Each row is a point on a tangle of strands that fork, close into loops and nearly touch. The rows are in no order.
Points whose rows are less than 71.1 apart are linked; no others are.
Z_129: 19  6  1  -2  -1  7  -13  -18  22  8  3  -12  9  -22  6  14  12  32  14  0  9  6  -18  8  -8  4  -6  -10  8  -12  19  21  -31  -3  -14  -3  -13  4  -16  -14  3  6  5  -11  0  -4  -23  19  -14  4  5  -10  -4  -7
Z_423: -12  7  5  -13  -10  -15  2  -1  -4  4  7  -1  28  2  8  -11  14  8  9  14  27  -15  2  -6  4  8  -4  6  -9  17  -12  -10  -2  -9  3  14  -11  -4  10  9  3  1  -7  11  -3  -7  4  6  -4  0  -11  5  21  22
Z_84: -20  -5  8  10  -13  -7  -2  22  -14  4  -8  -12  -15  -16  -17  15  -5  4  -1  1  -4  20  0  -4  4  -9  4  -4  -10  8  -22  11  8  9  -5  4  -1  -10  -14  -7  14  19  17  -20  -6  6  -6  5  12  -2  -19  -1  8  -5
Z_430: 12  -8  1  3  4  3  -5  -4  14  7  -6  -26  8  -12  -13  12  5  29  -1  -9  22  -8  -12  -13  -10  2  -4  -10  14  10  11  -6  -17  -2  19  6  -1  6  -10  -8  -5  -3  6  -6  9  -15  -20  3  -5  21  1  7  -24  -7
Z_375: -9  5  3  -13  -8  -4  -2  4  -5  -4  6  3  32  3  -4  -16  12  -7  3  5  10  -20  3  -7  15  3  -8  4  -3  -6  -14  -12  2  -12  0  26  -13  -5  27  5  9  6  3  9  3  -1  20  16  0  7  -3  -5  17  13
Z_241: -13  -4  7  8  0  -5  -12  -1  -7  8  -15  -12  -15  -3  -3  6  -6  4  -6  1  4  3  -10  -17  -18  -7  -10  -4  -1  13  6  -7  11  -3  15  8  -2  1  -4  -8  -15  -8  -8  11  12  -5  -15  -6  -1  -9  1  5  -10  2
Z_916: 5  11  6  -14  0  22  -9  13  -3  15  -2  2  14  6  -6  14  -14  -10  -3  -19  6  -12  4  -2  10  -5  7  2  -14  -5  5  -10  6  -15  5  -22  7  -7  9  13  8  -7  -1  1  -17  4  13  4  8  -3  -15  5  22  27
Z_874: -9  9  5  -1  -5  -11  -7  2  -2  19  4  -2  4  -8  9  -17  -1  21  3  6  17  6  -6  1  -3  14  -7  10  -3  -8  -4  15  -4  -11  -1  14  4  -2  4  0  8  -7  -13  7  6  3  -10  0  -11  -3  7  -2  11  -4
Z_151: -3  14  4  -6  4  -13  8  -5  -5  10  -9  -10  -4  -3  18  -12  -3  20  1  -4  6  8  -7  6  8  10  9  11  12  -5  -8  7  -8  -10  -12  13  -2  -2  2  11  3  -8  2  -2  -1  2  -10  -2  1  -11  10  5  6  -17
Z_910: -4  11  4  6  6  13  15  8  6  1  -2  -7  -11  -2  -20  26  -9  30  5  -10  13  -6  3  -8  15  -26  8  8  16  14  -10  -3  2  8  8  -5  -19  -12  -6  -6  -3  11  8  2  -12  -9  -15  -20  7  10  -16  20  -4  12
Z_293: 23  -10  -24  -7  3  -6  -4  4  -1  5  11  -34  28  2  -18  6  6  0  -3  -14  12  -24  12  -3  2  9  -10  3  1  -6  3  6  -27  -13  8  5  -10  7  -7  12  -1  2  -10  2  25  14  25  -6  -4  9  5  -1  -25  1
Z_808: -13  -9  6  0  -5  -9  10  19  0  -10  -13  -8  1  -11  -6  19  -1  13  2  -4  4  21  6  -4  5  -10  8  2  9  6  -20  3  -8  4  -3  4  -8  -6  -17  6  -12  28  18  -15  -21  -1  -7  -3  15  8  -14  8  19  8
Z_101: -7  -7  -4  4  -5  12  24  15  -7  7  8  19  -5  4  19  4  -5  -17  -11  -19  -9  7  7  4  21  -9  11  13  7  -16  -5  12  -2  3  0  3  -8  -5  0  -8  1  -5  5  3  -22  15  -4  5  -3  11  5  0  6  14
Z_809: -15  5  -3  12  8  -16  16  5  -4  -6  -2  -4  -32  3  -25  3  -9  -5  -1  18  -5  19  18  -15  7  0  -4  -6  7  26  -18  0  10  14  -5  -3  10  -5  -9  -9  4  27  -6  8  0  3  8  -16  6  -10  -3  -6  -9  -15
Z_882: 16  5  -15  -6  1  6  -8  -9  7  -11  -7  14  7  8  4  16  6  -2  0  3  -14  -11  -2  10  -15  5  8  -2  -9  -8  -2  0  -15  -5  5  11  12  17  8  0  -3  -19  14  -22  -17  2  -6  16  -1  17  11  6  -11  3
Z_147: -5  9  -4  5  8  -17  -9  1  -1  22  -3  -5  2  -7  -30  -13  0  5  -11  18  6  4  -4  -13  -6  34  -26  3  -16  -5  9  12  13  9  2  16  12  0  -2  -15  20  -1  -25  6  10  20  6  14  -2  11  -2  -9  -6  -11
Z_191: -6  -10  2  -3  14  -19  -15  -4  -10  13  1  -9  -5  8  -9  -13  -15  9  -3  6  6  4  -1  -22  -9  -10  -16  -2  -1  16  19  -12  -1  -9  12  2  2  6  -2  5  -9  -6  -20  17  6  -5  6  -10  -13  -14  1  -3  6  10
Z_428: -4  12  -5  6  5  -3  -17  -7  0  17  2  6  4  5  -20  -27  -1  -2  -17  10  1  10  -10  -8  -3  30  -17  1  -9  -19  14  14  12  -1  -2  11  6  -1  16  -8  20  1  -15  1  28  22  22  11  -3  6  7  2  2  -14
Z_862: 3  -20  -12  11  -7  11  6  12  -2  5  8  8  0  -7  14  15  -9  -15  -10  -27  -29  2  1  19  9  -9  17  0  -10  -21  13  16  -2  -1  -6  -5  -3  2  -6  -13  0  -8  17  -4  -10  15  -7  12  3  22  6  -5  -4  9
Z_674: -13  -3  10  0  -18  8  5  -4  -14  6  -16  -19  -11  -22  18  -15  9  -2  -4  -10  -8  4  -14  10  0  10  0  10  -11  2  2  24  7  -1  -10  7  -12  -1  -15  -9  -5  -11  -4  6  20  7  -19  19  0  -6  10  2  -3  -6
Z_75: -5  0  15  -5  -15  7  9  8  -4  37  -6  9  -2  -13  6  11  -23  2  -6  -20  -2  8  -11  -12  -3  -7  -4  12  -1  -18  1  15  7  -10  -6  1  9  -10  -8  23  -8  5  19  -8  -22  -9  -11  9  11  -6  -3  13  45  9
Z_359: -7  -3  9  -6  -6  -29  -8  -8  -12  -12  5  19  3  2  12  -24  6  -10  0  15  -4  6  4  7  -7  1  -8  -3  -2  -8  5  -4  11  -1  14  20  -2  3  4  -4  2  -7  -21  1  1  -11  0  7  -15  -10  12  -6  -6  0
Z_416: -11  9  4  -3  -9  25  8  7  0  -17  -10  28  -6  9  10  13  7  -24  4  5  -23  1  -4  2  -4  -15  6  9  1  -8  0  -8  7  -1  11  -14  15  9  10  -6  -9  -17  2  11  -7  3  -8  6  7  -3  -3  16  -4  9
Z_807: -25  6  12  -4  -4  -9  12  12  5  9  1  8  16  1  0  -4  13  18  15  11  27  4  1  -8  -4  -4  -9  17  7  -2  -23  -1  1  1  -6  11  -1  -12  1  1  -6  17  -7  8  -16  -9  -8  -3  -4  -3  -10  9  29  19
Z_532: -2  -10  7  20  -13  17  10  1  9  7  8  5  -17  -3  -13  -13  -4  6  8  3  -7  12  -7  -12  -24  -12  5  -1  -2  2  3  1  0  22  5  -9  15  2  4  -7  -1  -8  -6  15  19  -18  -4  -15  -8  -1  -11  -3  -11  10
Z_842: -11  -11  5  4  -11  -8  -10  2  -14  -3  -7  -18  -5  -18  12  -15  9  -12  -4  3  -3  0  -6  10  -4  16  -7  -6  -18  13  9  12  10  4  7  6  -8  0  -13  -4  1  -14  -12  -2  20  9  -7  9  -8  -1  2  -10  -14  -4
Z_379: -1  10  14  2  -5  7  -9  15  -5  18  -9  -3  -7  -10  -17  10  -9  -1  -11  -7  8  14  -1  -1  8  2  4  -14  -15  5  1  3  11  2  -15  -9  4  -14  -2  6  24  3  4  -20  -6  3  6  4  9  -6  -20  -2  19  -5
Z_213: -8  -10  -3  5  6  -1  -5  12  -15  -15  8  7  8  7  7  -8  9  -27  1  4  -3  1  20  16  16  1  4  11  1  10  0  -8  6  -11  -4  -15  -5  -2  10  1  0  -10  -9  7  16  16  8  -16  -6  -9  -7  1  -5  1
Z_184: -3  1  -3  10  14  2  24  8  2  -8  -1  -13  -16  2  -17  22  -12  31  -8  -13  -3  8  5  -3  23  -11  11  8  22  13  -19  1  -2  2  -1  1  -16  -12  -6  -2  -9  27  14  -1  -1  1  -5  -19  14  9  -2  15  -16  -13
Z_485: 5  9  15  -15  -1  14  -3  -14  5  -3  8  15  13  6  1  -6  -1  0  -7  -5  1  -14  -14  -3  5  -3  6  -9  7  -16  -2  -1  10  0  -8  -6  -11  -4  21  -1  4  12  25  5  -19  -14  8  4  13  7  8  2  16  6
Z_748: 7  0  12  2  -3  0  -21  -6  -6  9  14  19  7  7  -8  -23  3  -12  -22  -1  -3  9  -12  -3  3  11  -13  -3  -2  -25  24  10  21  -11  0  1  -4  -7  23  -2  11  0  4  -3  17  5  22  12  -5  -4  9  0  14  -3
Z_325: 8  7  -11  -3  13  1  -1  9  5  -9  -9  -2  2  7  -2  20  10  0  15  10  20  -8  18  15  3  -10  10  -4  -1  9  -10  -21  -11  -2  -1  1  7  4  0  7  9  -7  -13  -17  -7  -5  0  -17  -5  0  -12  0  -9  -2
Z_484: -16  7  7  6  2  -3  13  2  -4  -2  -1  12  -22  8  -26  -5  -7  -11  -11  9  -2  27  18  -16  -3  -9  -1  -8  1  31  -6  -4  19  12  0  -13  18  -13  -11  -2  3  12  -4  14  10  -3  13  -22  11  -16  -22  10  1  -9
Z_368: 0  1  14  -6  -20  14  6  -12  -6  17  7  25  -10  -13  12  -3  -5  -9  -4  -8  -10  5  -13  -4  -8  6  2  -4  -9  -24  7  24  8  -6  -16  -8  -1  -6  -5  7  2  2  22  -5  -12  -12  -15  13  12  -8  -4  4  30  -1
Z_517: -4  -18  9  1  3  8  6  30  -3  5  -14  -11  -2  -2  -2  23  -25  -3  -12  -23  -5  5  6  -4  13  -14  5  15  10  3  -11  -3  0  -6  -6  -3  -12  -13  -20  6  -15  15  9  -12  -18  13  3  -3  16  1  -2  6  17  11
Z_231: -3  -1  -6  5  2  -39  -11  -9  -16  -8  12  6  14  -9  12  -5  7  -17  2  21  1  -14  1  11  0  8  -8  -3  -5  6  11  -3  1  -7  19  26  -8  -2  -10  2  8  -8  -34  -4  15  7  -6  -3  -16  -1  2  -4  -17  -3
Z_461: -10  -6  -8  -1  -2  -6  16  10  -8  -10  3  3  2  16  -11  5  8  -17  5  -4  0  0  17  -1  -13  -3  5  8  8  23  -19  -7  -11  -5  -7  0  -2  4  4  7  -10  5  3  5  -2  0  -3  -18  2  1  -13  13  3  15
Z_536: 14  -22  -26  -5  3  -11  -1  1  -6  -6  6  -16  8  12  -4  -28  -9  2  6  6  -1  -18  19  -7  3  -7  -13  -3  -4  4  -3  -1  -22  1  -9  3  -4  11  7  11  -6  -9  -4  1  23  9  25  1  -7  -2  2  -19  -1  9
Z_924: -6  -12  -10  13  3  -17  -2  6  -11  -5  7  14  -12  2  6  -8  -13  -7  -18  -5  -22  25  8  19  3  10  2  -9  -7  -24  -1  5  17  6  -9  17  9  -15  2  -11  20  0  13  -11  2  11  9  2  1  1  9  -8  -8  -17
Z_247: -10  13  -2  1  -4  -5  11  -12  -2  -1  4  -4  -24  5  -12  -10  -5  14  5  27  2  9  -1  -22  6  7  -7  -12  6  16  -15  -6  17  17  0  12  13  -4  4  -7  8  23  -8  13  -5  -4  6  -8  -1  -8  3  -9  -8  -6
Z_116: -4  7  -9  5  12  -12  20  8  6  -11  -6  -2  -11  13  -2  17  4  9  -10  -9  2  14  14  2  11  -7  10  -1  25  7  -21  -8  -7  2  -5  2  0  -11  9  2  1  25  14  -5  -3  8  10  -20  19  -1  8  8  -6  -18
Z_607: -8  -2  5  17  -18  22  4  -10  -5  -11  1  3  -22  -3  -3  -12  7  6  3  10  -15  8  -8  -3  -17  2  -1  1  -11  11  1  4  26  10  13  -7  10  1  4  -21  6  -8  -1  14  25  -10  -4  6  -5  -6  -3  3  -21  3
Z_718: -10  -5  17  3  -7  9  5  -9  -3  -5  8  22  -1  -1  8  -5  -2  -12  -3  -2  -17  -1  -8  7  -7  -3  0  3  -5  -22  8  22  2  8  -10  -18  10  6  4  11  -19  5  22  -6  -22  -11  -14  9  7  3  -3  -5  16  1
Z_470: -16  6  16  -8  -17  3  -1  -4  -5  6  0  24  -8  -7  18  3  6  -1  -1  -10  -15  11  -2  -8  -34  -20  11  12  -4  -7  1  0  18  -6  27  11  10  -6  2  -9  -6  -23  -7  13  11  -13  -17  6  8  -25  -3  20  -1  -2
Z_538: 8  19  14  -6  19  22  -6  -1  10  5  -24  -6  -7  -4  7  1  9  4  7  0  12  7  -22  8  18  -4  8  7  4  -10  9  9  -13  12  -25  -5  -3  0  -4  -4  -3  -4  -22  -7  5  6  2  5  9  2  5  -4  11  -15
Z_487: 3  8  12  -11  -5  29  -8  -8  8  5  2  12  15  7  -3  2  -6  -18  -6  -12  -8  -28  -10  1  6  -6  -1  -10  -6  -13  9  -3  12  -8  4  -20  -1  -3  17  6  -8  2  16  7  -25  5  8  11  12  0  2  -2  20  21
Z_66: 2  4  1  -7  16  9  17  11  11  0  3  7  4  11  -11  -5  -1  -17  -3  -21  2  -7  20  -1  4  -14  15  9  4  15  -3  -9  -10  5  -3  -30  -4  -4  7  5  -7  -3  8  7  -3  0  6  -20  11  5  -19  14  5  10
Z_363: 11  1  -21  11  0  8  -14  5  -1  1  -19  -19  -14  7  -13  4  5  -11  5  2  -1  -5  -2  -6  -11  13  -14  -2  -15  13  13  -14  8  7  1  0  11  9  -16  -8  3  -4  -13  -7  22  8  11  9  -6  12  0  -9  -25  -8
Z_177: -5  -25  2  11  -6  -7  2  4  -2  1  14  23  3  -12  14  -1  -8  -16  -8  -21  -24  6  -3  22  -5  -3  5  9  -13  -45  15  25  4  -4  -7  -2  0  8  2  -1  -12  -1  17  -9  -13  -3  -12  11  2  5  14  -10  18  6
Z_349: 2  -11  13  7  0  12  6  0  -9  -20  9  5  3  -5  7  -3  10  -20  -3  0  -8  11  4  19  20  -1  12  8  4  7  -2  12  9  18  -12  -27  -9  2  -4  -9  -4  1  17  2  -2  -1  -10  -2  6  -7  -3  -4  6  -1
Z_209: 7  -7  -9  7  10  -18  -7  11  -4  -9  0  -5  4  1  -3  -2  -5  -8  -12  -5  -11  1  10  17  7  13  7  -13  -5  -4  3  -4  3  -2  7  14  1  -12  7  -8  16  -7  7  -9  8  8  5  -2  -2  7  1  -7  -17  -10
Z_252: 12  -7  -2  2  -1  -4  -14  -15  11  2  -5  -16  -1  -27  15  10  9  12  10  -11  -10  6  -20  17  -3  8  5  -10  -4  -20  19  22  -20  -9  -23  9  -17  1  -21  -10  -3  9  2  -21  -2  -7  -20  18  -4  3  8  -14  8  -11
Z_791: -17  4  11  -4  -5  -8  17  18  -1  13  3  2  11  -11  -2  4  3  16  3  -12  14  10  0  -7  18  -4  6  12  8  -3  -20  7  6  5  -5  11  -10  -12  -8  3  3  26  13  -6  -23  -8  -6  -1  6  9  -13  8  24  6
Z_418: 8  -4  -5  -6  -7  13  5  -20  4  -15  3  3  -5  19  2  -21  -7  -4  6  14  -4  -8  3  -10  -12  1  -4  -3  -3  15  -6  -16  -1  4  2  -19  9  18  12  14  -13  -7  9  8  -4  -2  11  1  -3  -9  1  -6  0  20
Z_922: 9  2  -3  8  5  7  -6  -1  5  -25  3  -10  7  -5  -2  1  4  -8  15  7  16  -17  10  10  20  3  10  -10  1  4  -11  -16  0  10  -1  -4  -8  -6  10  8  7  8  -12  -8  3  4  17  -16  6  0  -9  -9  -17  -9
Z_109: 26  2  2  -2  2  -6  -15  -22  20  1  16  -3  25  -8  19  -5  9  28  2  6  5  0  -9  16  -4  14  -9  -2  10  -12  18  11  -17  -8  9  3  -15  11  -7  3  -1  -2  -1  -2  7  -11  -17  12  -24  9  23  -7  -6  -7
Z_110: 9  -21  -9  -9  -3  8  13  -5  -1  -5  2  3  -5  13  -8  -2  -3  -18  8  11  -16  -14  7  -15  -20  -7  -15  -6  -13  18  13  -22  2  11  -2  -18  23  22  -5  2  -4  -7  -3  9  -4  -3  11  -3  -9  6  -8  -19  -19  25
Z_913: -12  2  15  -3  -10  -1  -3  0  -8  -11  7  29  7  5  8  -8  13  -14  -5  1  -10  8  -2  2  -13  -7  4  -1  1  -15  4  -5  19  -4  22  3  6  -1  11  -3  -6  -15  1  10  2  -5  -2  7  -2  -6  6  11  1  10
Z_865: 6  -6  19  1  12  -10  -15  -6  -16  -1  16  32  5  -1  0  -11  7  -12  -22  4  -1  21  -10  20  5  5  2  4  -8  -21  16  21  23  -5  -7  -7  1  -13  8  2  16  -5  1  -18  1  -5  9  13  -5  -11  9  0  25  -13
Z_476: 6  2  -3  5  9  18  15  16  11  10  4  -4  5  0  -14  19  -6  8  -2  -23  10  -15  11  -2  10  -15  9  6  8  9  -2  -3  -10  14  4  -17  -10  -3  2  -4  -1  1  8  0  -13  -9  -2  -18  4  18  -14  10  2  23
Z_861: -9  6  3  1  -12  -6  11  -6  4  -9  13  2  9  0  11  -16  6  12  4  6  11  -11  0  -9  11  9  -3  -2  7  -23  -19  -4  10  -2  2  29  -13  -4  19  6  5  21  10  13  3  -12  11  -2  -2  1  7  -4  6  -6
Z_522: -8  -1  -4  7  0  -23  -3  1  -14  18  2  -17  1  -17  -10  -16  3  -2  -8  8  2  -1  -2  -8  -17  24  -26  -4  -19  11  18  12  15  3  15  9  -1  6  -10  -15  7  0  -29  13  20  10  -1  9  -11  3  -1  -16  -18  3
Z_619: 1  10  -2  -21  11  8  19  4  12  -14  -5  18  7  18  4  10  7  -14  -2  -12  -5  -4  12  -1  -1  -15  13  -3  17  -3  -4  -15  -10  3  4  -26  10  0  6  9  -19  -3  18  19  -18  8  0  -13  23  -5  -7  14  9  -8
Z_308: -6  13  7  -5  -15  10  0  -4  1  13  -2  9  -14  -10  18  -3  0  13  0  -13  -17  11  -10  -6  -22  -9  9  4  0  -18  -4  9  9  -1  8  12  7  10  -3  -6  1  -20  13  -1  4  -8  -20  14  -1  -14  9  13  5  -5
Z_506: 12  -21  -3  5  6  5  -14  -14  10  -5  -3  -13  9  -21  5  19  9  -7  4  -8  -10  -6  -11  20  11  5  0  0  -1  -11  14  28  -5  -8  -13  -11  -22  1  -18  -11  -7  9  -9  -14  -9  -4  -17  23  1  -4  20  -10  17  3
Z_316: 18  1  -10  -3  3  -11  -13  -13  15  5  -2  -31  20  -8  -9  7  0  19  0  0  11  -11  -10  -15  -7  15  -10  -12  8  -6  6  -4  -22  -5  11  15  0  5  -8  -1  -3  2  -11  0  13  2  0  10  -3  19  7  -2  -30  -24
Z_367: -8  13  -4  4  -4  19  7  11  7  10  -7  19  0  12  1  14  -7  -5  2  5  -16  -10  -2  -6  -21  -13  3  4  -1  -7  -2  -9  -3  -1  7  -8  24  8  14  9  -11  -14  7  3  -11  -8  3  -4  5  -1  -12  20  1  6
Z_105: -12  8  11  1  -12  14  -5  5  -2  12  -24  -15  -18  -14  13  9  2  -1  11  -10  -12  7  -17  -2  -13  -13  10  8  -10  2  6  9  2  5  -2  -8  3  2  -19  -10  0  -18  1  0  13  -3  -20  12  7  -15  -2  6  6  1
Z_360: -11  8  11  3  22  -6  -8  -1  -11  -4  -12  -21  -12  11  -11  2  -20  1  -2  2  18  6  4  -18  13  -8  -5  -6  11  16  -10  -18  12  -3  1  -19  -1  -10  -4  15  -14  15  -2  2  3  4  15  -21  24  -22  -8  2  8  -9
Z_967: 12  -8  -5  2  5  -15  -3  -6  -2  -5  11  25  -1  8  13  -5  -2  -4  -22  -4  -9  18  3  27  6  6  3  -1  -3  -27  10  9  8  -10  -12  1  -2  -6  12  4  13  -5  16  -21  -5  5  3  5  0  -1  23  -5  12  -20
Z_985: 10  1  -1  -8  -7  -6  -9  -13  6  -10  24  8  29  9  8  -15  -2  9  1  -1  6  -22  2  11  9  7  2  -10  -5  -5  -8  -6  3  -3  0  -14  -14  -4  21  10  5  10  28  -3  -22  -12  8  -2  -1  5  8  -8  14  21
Z_33: 9  11  10  -8  -3  -12  -3  -11  11  15  15  9  10  -14  13  -19  9  31  4  12  15  5  -5  15  -15  14  -4  2  0  -3  9  12  -11  -1  2  6  -6  10  -5  -6  5  -17  0  0  6  -15  -23  15  -22  2  11  6  3  -4
Z_981: -23  10  3  4  8  -13  5  -7  -6  -12  -11  -13  -14  16  6  1  -10  -11  9  7  7  10  9  -13  9  -1  -7  6  16  33  -22  -4  1  -17  -5  -7  -1  -8  -11  9  -11  24  -13  15  10  11  7  -21  9  -23  -1  12  8  -11
Z_794: -1  -8  6  5  -8  14  7  -14  -4  -15  -2  9  -22  -3  -13  1  9  -6  4  14  -15  2  2  -11  -5  -3  -6  -20  -7  23  9  -17  25  15  13  2  14  9  -11  -21  8  -10  -4  7  5  -15  -7  2  -6  -1  -7  -8  -39  5
Z_705: 21  7  -1  -9  3  15  -20  -21  27  25  -2  -9  7  -9  0  4  -1  25  8  4  7  -5  -15  -3  -21  11  1  -16  -2  0  14  1  -20  -5  -17  -5  -1  1  3  0  2  5  12  -3  -11  -7  -14  4  -3  0  6  -5  10  0
Z_74: 7  10  0  -18  2  9  6  -9  5  -15  -3  -3  5  13  25  8  -2  1  4  -12  -6  -5  5  8  8  -7  17  -9  14  1  -15  -20  -6  -1  7  -16  -1  -1  -5  4  -11  0  17  13  -24  1  -11  -4  16  -15  7  9  2  7
Z_678: -5  -2  8  11  3  4  -14  13  0  6  -19  -20  -16  -2  -15  12  -22  14  1  1  6  8  -5  -12  -3  -9  1  -4  7  14  -1  -12  7  2  6  -2  -3  -6  -7  10  -9  6  -2  -2  1  -8  -2  -7  7  -8  -4  6  3  -4
Z_458: -2  -15  4  3  -8  -2  5  23  -3  22  -15  -4  -1  -4  -1  18  -23  -9  -13  -30  -13  -2  0  -4  -5  -5  8  7  -9  -13  5  7  -1  -9  -13  4  -3  -3  -14  9  -5  -4  15  -10  -14  5  1  11  8  9  3  6  27  7
Z_954: 4  0  9  -2  -4  -3  -4  -9  2  17  -2  -15  3  -16  1  -7  13  15  -5  1  14  2  -9  -16  -29  8  -14  -10  -2  21  16  -2  -1  -2  19  10  -3  6  -13  -9  -7  -14  -6  7  13  -12  -20  5  -19  2  0  3  -18  3
Z_179: -3  23  3  -6  8  23  -15  0  17  4  -36  -9  -6  -2  -6  13  13  8  17  4  14  -2  -12  -1  13  -1  2  10  4  4  3  -8  -4  -3  -6  7  4  10  -3  -3  -2  -4  -28  -5  10  7  5  8  7  5  1  3  -3  -13
Z_456: 6  -3  -4  -8  -12  -1  10  -5  -5  -15  22  10  9  18  6  -23  -1  -5  -2  1  0  -10  12  4  5  9  0  -2  -5  6  -13  -7  1  -3  -1  -16  -3  4  16  14  10  2  24  5  -5  6  15  -2  -1  -4  -2  0  10  18
Z_503: -10  3  -15  21  0  12  -1  1  -5  -4  -10  -11  -14  -1  -16  15  6  -4  8  7  -2  -10  -1  -1  -1  2  -7  -9  -6  14  5  -15  14  8  16  13  9  1  -12  -16  14  -3  -9  -2  22  -3  1  0  -3  12  -11  -10  -36  0
Z_337: 10  -13  -1  6  -5  11  13  -2  11  -1  6  15  -16  5  -6  -4  -3  -11  7  15  -20  3  -2  -6  -26  -7  -4  -11  -7  3  23  -8  -1  28  -1  -25  29  13  1  1  -3  -14  -1  1  -8  -15  -2  -3  -8  5  -9  -8  -12  6
Z_355: -3  2  -10  3  4  -11  9  -7  2  -11  9  -8  -1  -1  -14  -5  -1  7  7  21  13  -12  6  -6  12  14  -3  -8  2  12  -14  -9  5  12  5  14  -1  -9  9  3  11  11  -14  4  1  -5  8  -10  -7  11  -11  -8  -18  -11
Z_216: 7  -14  -16  7  4  -22  -10  11  -15  -12  12  -4  14  -3  4  -7  2  -20  -4  8  -2  -14  13  22  8  9  1  0  -6  6  10  -2  -3  -5  10  14  -9  -6  2  -1  8  -4  -20  -3  16  15  7  -9  -12  8  -6  -8  -23  -1
Z_859: 0  -18  5  0  -2  -12  8  6  -7  -25  14  0  7  -6  11  -14  15  -31  -3  7  -7  12  18  16  21  -1  19  12  6  15  -8  6  -3  4  -7  -13  -16  0  4  -4  -10  2  3  3  5  11  3  -15  1  -7  -4  -3  -2  -13
Z_904: 14  -17  -19  2  2  4  4  9  10  -1  10  -14  14  6  -1  -5  3  5  1  -4  6  -11  2  10  5  9  0  14  0  -5  -1  5  -29  1  -16  -1  -8  3  9  9  -2  -2  -3  0  15  9  17  -8  -13  14  7  -13  -14  -3
Z_881: 12  -9  -26  12  12  -10  -3  -3  -4  6  -10  -23  -7  3  -16  7  -10  -7  11  12  7  -27  0  -17  -9  10  -28  10  -6  24  15  -6  -1  -1  2  5  10  13  -32  -2  -4  4  -30  -1  25  13  13  0  0  9  1  -9  -31  -7
Z_935: -13  7  -8  -6  2  6  21  17  -13  5  11  25  -9  16  9  16  3  -16  -11  -16  -2  4  20  3  17  -17  5  16  19  -5  -12  -6  -2  -19  4  -2  1  -12  2  -2  3  -2  -7  14  -7  13  7  -14  4  -4  3  12  6  10
Z_783: 1  -3  3  7  -6  6  17  -7  6  -7  9  25  -17  1  5  -12  -9  -9  5  16  -24  9  -1  4  -24  -12  1  -7  -9  -15  8  10  -9  29  -1  -30  29  6  5  10  -17  -5  14  -1  -13  -15  -11  2  -1  0  -8  -2  3  -9
Z_596: 1  5  -8  -4  -5  -2  6  -4  -6  -21  -4  1  -9  16  13  6  -1  1  -8  2  -6  11  10  1  4  -4  10  -11  18  -1  -10  -14  -1  -6  4  0  -4  -6  7  0  -4  -2  14  10  4  3  -2  -8  10  -7  11  3  -9  -16
Z_531: 33  6  -26  -4  8  3  -7  -1  13  -2  7  -29  22  4  -15  30  8  15  -4  -19  11  -17  1  0  -6  11  1  -10  2  -16  3  -9  -24  -12  15  10  1  3  -9  -1  4  5  -7  -12  6  5  9  -3  0  21  7  -3  -28  -1
Z_224: 13  12  10  -13  6  13  -8  -15  8  -1  -9  -10  -3  -2  8  -6  7  18  8  0  14  -3  -17  9  9  8  4  -4  1  4  0  6  -10  5  -18  -8  -8  0  -2  7  2  -3  2  -4  -9  -4  -8  7  3  -5  8  4  15  -8
Z_410: -19  0  -1  -6  7  -22  7  -11  -6  -8  0  3  -12  15  2  -20  9  -12  9  12  9  12  3  -16  2  -3  -4  10  8  17  -15  -3  -6  0  -9  4  2  5  5  9  -9  9  -24  16  17  3  9  -14  -7  -19  -4  0  13  -10
Z_539: 13  -6  -9  -5  -2  2  -21  -6  10  -10  -10  -5  10  -6  13  16  8  -1  14  3  -1  -11  -12  5  -13  -6  5  -9  -3  -5  2  -13  -24  -1  9  7  8  22  -8  1  -6  -13  -2  -17  -12  -1  -6  7  -7  12  7  -7  -15  4
Z_305: 6  14  -17  -1  6  8  1  -1  9  -2  -2  22  0  23  -2  7  0  10  4  13  -5  -12  6  3  -22  -3  3  3  3  -1  -13  -16  -19  -4  5  4  18  17  19  11  -3  -11  16  -13  -25  -4  7  -4  -4  12  5  11  -3  2
Z_772: 9  14  -3  -7  11  7  -13  2  15  -4  -25  -10  4  2  0  28  7  13  13  3  16  -8  -7  -1  3  -5  12  3  9  2  -15  -15  -18  -3  7  21  2  8  1  2  1  -12  -6  -14  -12  -2  2  -1  -2  4  3  12  -13  -8
Z_704: -5  -13  -18  -1  7  -23  4  2  -13  -4  8  6  -1  12  0  -22  -4  -12  12  22  -4  -7  14  -10  7  -4  -15  9  -1  11  0  1  -5  0  -9  15  -1  6  13  6  1  -2  -29  6  15  14  21  -9  -15  -10  -3  -18  2  -4
Z_289: 11  -15  6  8  5  1  -11  0  1  -13  -2  -11  0  -18  15  4  6  -14  0  -10  -6  5  -1  27  28  2  11  10  0  0  4  21  -3  3  -16  -20  -14  3  -15  -5  0  0  -8  -10  0  8  -6  11  -4  -5  11  -4  6  -5
Z_230: 2  11  -3  3  -1  9  -25  23  -5  10  -1  -11  6  -2  1  16  -9  -2  -3  -5  9  -2  5  14  13  4  1  -8  -18  3  0  -3  8  -12  -2  -1  6  -11  5  6  20  0  -1  -11  -9  7  3  1  0  -5  -6  -9  11  15
Z_36: 11  2  -7  -18  22  -28  -6  -16  -9  6  9  -5  1  11  5  -18  -11  4  13  22  3  -8  4  -15  8  -5  -20  0  -1  16  15  -15  -1  1  3  5  2  11  5  3  1  -5  -35  6  0  2  16  -9  -22  -15  3  -16  -8  5
Z_822: 0  12  9  -5  -3  8  12  -8  10  3  7  12  2  4  1  -9  0  18  -6  -6  14  1  -14  -11  6  3  1  -1  15  -28  -14  7  13  1  -1  20  -9  -6  18  -8  4  14  26  14  -4  -19  -1  0  6  11  10  3  9  -6

How many points has the smallest loop of links through each point below? Write none if it is on no loop.
Z_151: 7
Z_791: 13
Z_179: 21
Z_865: 17
Z_904: 11
Z_783: 18

A piece is two or more points that can be reached from each other along the links. Count, over all rows, the pieces, the separate loops (a circle has one, a figure eight two, a Y none), the forks (points with three links) and the tips (points with one).
pieces: 4
loops: 8
forks: 12
tips: 4
